A landscape with many valleys, sampled at points; each row gives a point and its height.
A ball rolls from a point to the lowest of its 2 nearest points, and stops where none of them is lower. Distance is the straight distance between rows; heights are no part of it.
k148 h=5.61: [  3 -27  -1  -9 -21  16 -16   3   9  -2   0   2   1  -2   5   1  13  -6
   3  -8  16  -1  -1 -17   1 -19]
k725 h=3.95: [  6  -3 -12  -3   1  -9  -9 -11 -10   3  24  -5  17  18 -10   0  -5  -8
   4  -5   4  -4  -3   9  -7   8]
k779 h=6.37: [-12  -7  -8 -15 -31  -2  -9   1 -15  -3   3   5  -5  -9   6   6   0  -4
  19  -9   4  26 -16 -18 -13   1]
k28 h=6.04: [  2   4  -4  13  19   0   9  14   6  15   6  -4 -28  -1  23  33  12  -6
 -17 -16  -8   4  24 -21  -8   9]
k321 h=5.65: [-21   4  -7  12  15  10  17  21  -4  -1  14  -7 -10 -11  14  29   5  -6
 -23 -27   2  18  30   9   6   9]
k873 h=3.79: [ 12  -4  10   6 -13 -12 -16 -20  -4   1 -10   5   6   4 -15 -30 -15   5
   9  25  -8 -13 -16  -4 -11  -7]
k919 h=4.52: [ -7  15   1 -24  -7  18  -1  18  -6 -15  -8  11  16 -18 -13   8  -1   1
   9  -1  22   5 -20  -3  15   1]
k435 h=3.42: [  1  -1  -3  -3  -8  -6  -4 -25 -11  -5 -16  -8   7  27  -1 -28  -2   6
  -1  29  -1 -21 -16  10  -5  -7]
k504 h=4.25: [ 17 -14   7  -5 -19 -10 -26 -12   1 -14   9   7   8  -4 -22 -10 -15   7
  20  11  -8  -7 -30 -10 -10  -4]
k140 h=4.77: [-19 -11   1  15  20  13  14  -6  -7  13   6   8 -10  -1  -4  27  -2   0
 -22 -18  27  -2  29   6  28 -10]
k407 h=6.12: [ 12   6   1  -3  11   3  -6   9   9  -7   0 -14  12   4   8  -9  24  -5
  -3  -7  -3   3   6  38  -2  15]
k109 h=1.40: [ -7  13  -4  14  27 -10  -2 -10  -2  22  -8  17  -9 -15  -9   4  -4  -1
  -8   4  -2   0  12   5   1  -2]
k805 h=6.57: [-15   4 -12  -7 -21   2  -3  -5  -7   9   0  10  -9  -1   5  -6   0  -3
 -10  -7   4  16  -4 -10 -15   0]
k958 h=3.43: [ -7  20 -18 -12 -16   3  11  14 -13   1  -6  -5  -1  13  -3  11 -10 -12
   6  -7 -10   0 -20 -27 -23 -22]
k965 h=7.02: [ 14 -14  -7  -6  10 -19  19  -9 -21  -6   9 -29  10  32   2 -19   0  -1
  22  18 -37 -24  -6   1  -1  -2]
k762 h=3.02: [  0 -24  -2   3   2  16  -8 -12  11  18  -4  10 -12   9   2   5   6   1
 -18   2  18 -12  23  -6  12 -17]
k787 h=5.84: [ -8   9  -8  12  28  24  15   7   0   9   5  -3 -25   2  17  34   0  -2
 -21 -21   0  12  22  -1  10   8]
k729 h=6.36: [  7 -38   0  10 -27  -5 -11 -14  -1  -1 -10 -10 -20   4  16 -18  25   7
   0  10 -13  -4  -1  -3 -18   5]
k714 h=5.71: [ 12  -1   4 -21  -7  11 -11   6   3 -22   5 -22  24  14   3 -11  24  -1
   6  -7   5  -4 -11  30  -8   5]
k541 h=2.43: [  6   2  -6  -2   6 -16   1   2  -7  11  -5  -2   9  14  -9  -6 -12 -10
  17  16 -14 -17  -6 -23 -12 -23]
k608 h=2.91: [ -4  -1  -8  -2 -18 -14   2   7  -5  10  -5  -1   0   3   6  -4  -4 -12
  13   8 -14  -3  -7 -31 -29 -14]
k807 h=5.82: [ -8  17  -3  -8  27 -20  26   5 -11  16  16  -4   7   1  10  43   1 -10
  -2 -28  -5 -16  12 -23  -3   1]
k278 h=5.13: [-10   1 -17   3 -13  -8   5   7  -4  -3  19 -10  -1   8  17   8   7  -5
  -5 -16  -9  25  11   3 -31  15]
k470 h=3.74: [  1 -18  -1  19  21  28   3 -13  14  17 -13  -2 -28  18  12   7   3   6
 -28  -2  16  -8  25  11  21  -4]
k412 h=3.54: [  7  -9   4   7  -5  20   5  19  22  -2 -19 -19 -27  20  32   6  17   0
 -22 -13  -2   3  16   3   2  10]
k589 h=4.38: [  3 -16 -20  -5 -10 -20   1 -10 -11   2  22 -19  11  23  -1   0  -6 -13
   9  -1 -10   6  -4   0 -23  12]
k483 h=2.62: [ -2   5   0  16  12  -9   0 -33  -3  23 -23   7 -13  11  -6 -22 -15   7
  -7  27  -2  -5  -6   9  -8   1]
k216 h=6.60: [ 11 -31  -9  19  -9 -19   4 -10 -10   2   0 -16 -11  16  18 -11  14   7
   8  14 -33 -10  10  -6 -22  16]
k49 h=1.32: [ 12  28  12  11  21 -16   7  -8  11   8  20  14   4 -13 -32  -6 -38  17
   9  22   0  -6   7   8   8   2]
k53 h=1.97: [ -7   8   5   5   0  20  12  20  16  -3 -19   3  -3 -23  15   2  15  -1
 -11 -16  11  16  14   8  14  -3]
k912 h=1.99: [  5  10  15  -5  15 -18   7  15   0   5   1   4   9   8 -25 -21 -22  -9
  26  18 -27 -11 -18 -23   0 -19]
k496 h=5.58: [  4  32  12   6 -11 -12 -11   7  10  -1   1  23  -2 -32  -4 -17  -9  16
   6  11 -10   9  -7  -4  -9   8]
k928 h=2.99: [ -2   5  -5   7   1   2   5 -25  -1  15 -21  -8 -13  21   5 -15   6   8
 -13  16   1 -13  -1  16  -7   4]
k414 h=6.00: [  6   5   7   0  31 -11  13   1   0  11  20  -2 -10   1  23  44  11  -7
 -14 -26  -8 -12  23 -20  -5  14]
k425 h=4.31: [ 13 -13   5 -17  -5  26 -17   9  11 -20  -6  -1  23   8  -6   0  12  -2
  -4   0  27 -17 -13   9  22 -17]
k723 h=2.92: [ -4  10   5 -10 -17  21  12  25  25  -8 -18  -7 -11   1  37   6  13  -1
 -18 -17   3   5   6  -2   3  -9]
k142 h=2.02: [ 10 -16  11   1  17 -26   2 -22  -6  18  17   8  -4   6 -15 -23 -32   4
  15  23 -23  -4  -5 -10   5  -1]
k60 h=5.10: [-23  22  15  -1 -11   8   2  10  -4  -7 -19  23 -11 -44 -16  -2 -12  11
  -8   9   8  26   4 -12   5   8]
k962 h=4.75: [  8 -21 -17   5  -7 -10  -1   0  -3  -5  33 -17   6  28  16  13   3 -13
   3 -14 -13  10   6   0 -25  21]
k808 h=2.55: [-10  -3 -26  -6 -13 -15   6   0 -29  -3  20   4  14   3 -27  14 -22 -13
   6 -19   5   7 -15  -4  -8   1]
k137 h=5.39: [-14   5 -12   7  -4   8  17  11  -1   7   7  -3 -17  -2  18  11   7  -5
 -18 -22   0  28  16   5 -15  14]
k776 h=4.35: [-18 -13  -4  25  12  13   9   0  -2   4  -7   0  -2 -25  -7  14  -9  -2
 -24 -19  26  12  21  17  27 -11]
k601 h=2.17: [  2  28  15  -7   5  18  -9  20  18 -17  -1  10  22 -28 -16  -2   9  10
  -7   4  14   0   1  17  20   4]
k620 h=5.63: [-10   6 -12 -10  12  -8   8   3 -14  15  11  -2   6  17  -9  42  -5 -12
   1 -16   2 -17   4 -28   2 -13]
k816 h=3.18: [ 18   9  17 -13   7  26 -13  17  26 -22   0   6  27 -14 -12  -6  17   8
  -6   5  22 -12  -3  21  27  -7]
k865 h=4.11: [ 13 -17   1  18  12  22  -2   4  15   6 -15 -11 -21  10  16   5  15  -2
 -20 -13   4  -3  22  18  14   6]
k679 h=5.34: [ -4  43  15  11  -5   3  -3   8   2  -8  -6  21  -1 -38 -20  -2 -14  22
  -4   6   1  15   8   4   1  15]
k633 h=2.20: [ -5   1  -8   2  13   4  -7  -8  -1  21  -3  13   0  -1 -10   2   0  -4
 -14   5  11 -10  14  -5   5 -16]
k150 h=6.38: [  6  16  11  -1   4   5 -12  -2  12  -8 -12   1   4 -10   3 -23  13   6
  -3  -1   4   5  -8  32  -3  15]
k599 h=6.95: [ 13 -20   4  -9  22 -31  25  -5 -16   2  15 -17  -3  20  14 -18   4   1
  24  22 -37 -13   3 -10   3  10]
k606 h=4.86: [-25  23  15 -12 -13  19   5  12  -2 -11 -26  17   5 -31  -1   3   0   2
   8  12  21  16 -10 -10  19   1]
k675 h=2.32: [  8 -16   4  17  19 -20   1 -34  -4  23  -6   7 -12   6  -9 -26 -25   5
   7  31 -16  -7   2  -1  -3   4]
k554 h=3.57: [ -2  12  -1 -17  -6  20   8  11  13 -24  -5 -11  18 -13  20  -2  10   4
  12 -20  23  25  -1  23  18  11]
k498 h=6.76: [ 12 -23  -6  13  15 -19  10  -9  -2   9   3  -9 -18  17  25  11  11   1
   4  12 -26  -8  15 -15 -15  14]
k998 h=5.12: [ 12 -29   1 -17 -19  26 -15  -1  10 -16 -15   4   4   7  11   7   7  -5
   5   1  26 -13  -8 -19  22 -24]
k707 h=4.04: [ -9  18 -10 -21  -6  19   4  14   0 -20   0  -8  22  -2  -1   2   3  -3
   6 -16  23  15 -16  19  11   2]
k733 h=6.87: [ 10 -16  -3   7  15 -22  25  -7  -8  14  -3 -15 -12  17  17  -4  -3  -3
  15  19 -37 -21   9 -24 -14  -5]
k82 h=0.61: [ -5  22   9  21  28  -7  -1 -13   0  14   7  25   2 -25 -22   2 -15  12
  -8  13   3  -3   7   8   7   3]
k565 h=3.69: [-10 -12  -1   8  -1  13  -3   0   4  -8   7   8   2 -21  -5  -5   0   3
 -17 -16  18  24  10  26  21   7]
k88 h=1.66: [  8  18  16   4  21 -19   9  -4  11  11  12  13   1   1 -23 -20 -31   7
  18  28 -16 -14  -6  -8   6  -9]
k12 h=3.26: [ -3   8 -28  -8 -13 -15  13  18 -17  -8   9   0  10  10 -17  17 -15 -20
  17 -18 -11   3 -26 -16 -17 -15]
k924 h=2.97: [ -1   8   1  -6  -1   9   0  13   6 -20   5   1   6 -26   9  -9   3   1
  -4 -20   9  37   4  37  13  24]
k175 h=6.15: [  3 -23  18   3 -18  -6 -23 -14   6   1 -24   5 -13  -7   6 -26  21  11
   1  22 -10 -11  -9  -8  -9  -5]
k737 h=5.31: [ 10   9   2 -14  -9  -1  -7  -9  -6 -22  -8 -21  19  17   1 -28   7   3
  12   9   1  -4 -25  31  -8  12]
k770 h=5.97: [  7  -6  28   7 -13  -2 -27   2  22   5 -23  18 -16 -31   4 -13  14  11
  -1  22  -1  -1  -2 -14  -4  -2]
k327 h=5.02: [ 10  12  14  -8 -22 -15  -4 -15 -11 -28  -5 -15  13  18  -8 -29  -6   6
  27  19 -15 -14 -40  18  -4  -1]
k661 h=6.07: [ -4 -14  -5  -9 -17  -3 -16   9  -6  -4  14   7   7 -14 -15   6   4  -4
   9  -7   8   0 -16 -20  -7 -10]
k50 h=0.81: [ -5  19   8   5   9   9   0  22  11   2 -12  12   4 -28  -8  -2  11   1
 -10 -10   6   6  13   7   7   3]
k488 h=5.78: [  3  15  20  -4 -17  -1 -18  -6  14  -5  -5  15  -3 -20  -3 -13   1  16
  16  19  -1   0 -18 -10  -5  -1]
k634 h=5.38: [ -8   4 -19  -6   6   8   2   4  -4   7  16 -10   5  20  -8  30   0  -8
 -11 -20  16  -7  10  -2   9  -4]
k653 h=5.11: [-22  -7  -8   5   2  20  12  10  -1   5  13  -7   7  11  -1  34  -6  -4
 -21 -28  24  -7  24   1  25 -12]
k426 h=3.33: [ -9 -19 -10   2  -8 -11  -7 -12 -19   7  25   6   8  10 -21  12  -7  -6
  -1 -16  10   4  -5   7   5   3]
k110 h=4.72: [ 10  -7  12 -13 -22 -13 -26 -14 -12 -31 -11  -6   4  10  -4 -13  -5   1
  31  16 -17  -2 -45  -2  -6  -7]

Where does a ball stop that starts at each point below?
k327 | k82
k28 | k808
k483 | k82
k779 | k50
k770 | k924
k965 | k924
k620 | k924
k599 | k924
k958 | k82

Call two points neighbours if one is among the 2 nearest of the other. Go from one point of each pair to the other, from neighbour to neighbour, staying as low as possible. Name the highest point that can't be avoided.
k924, k50 | k28
k82, k50 | k865
k808, k82 | k958
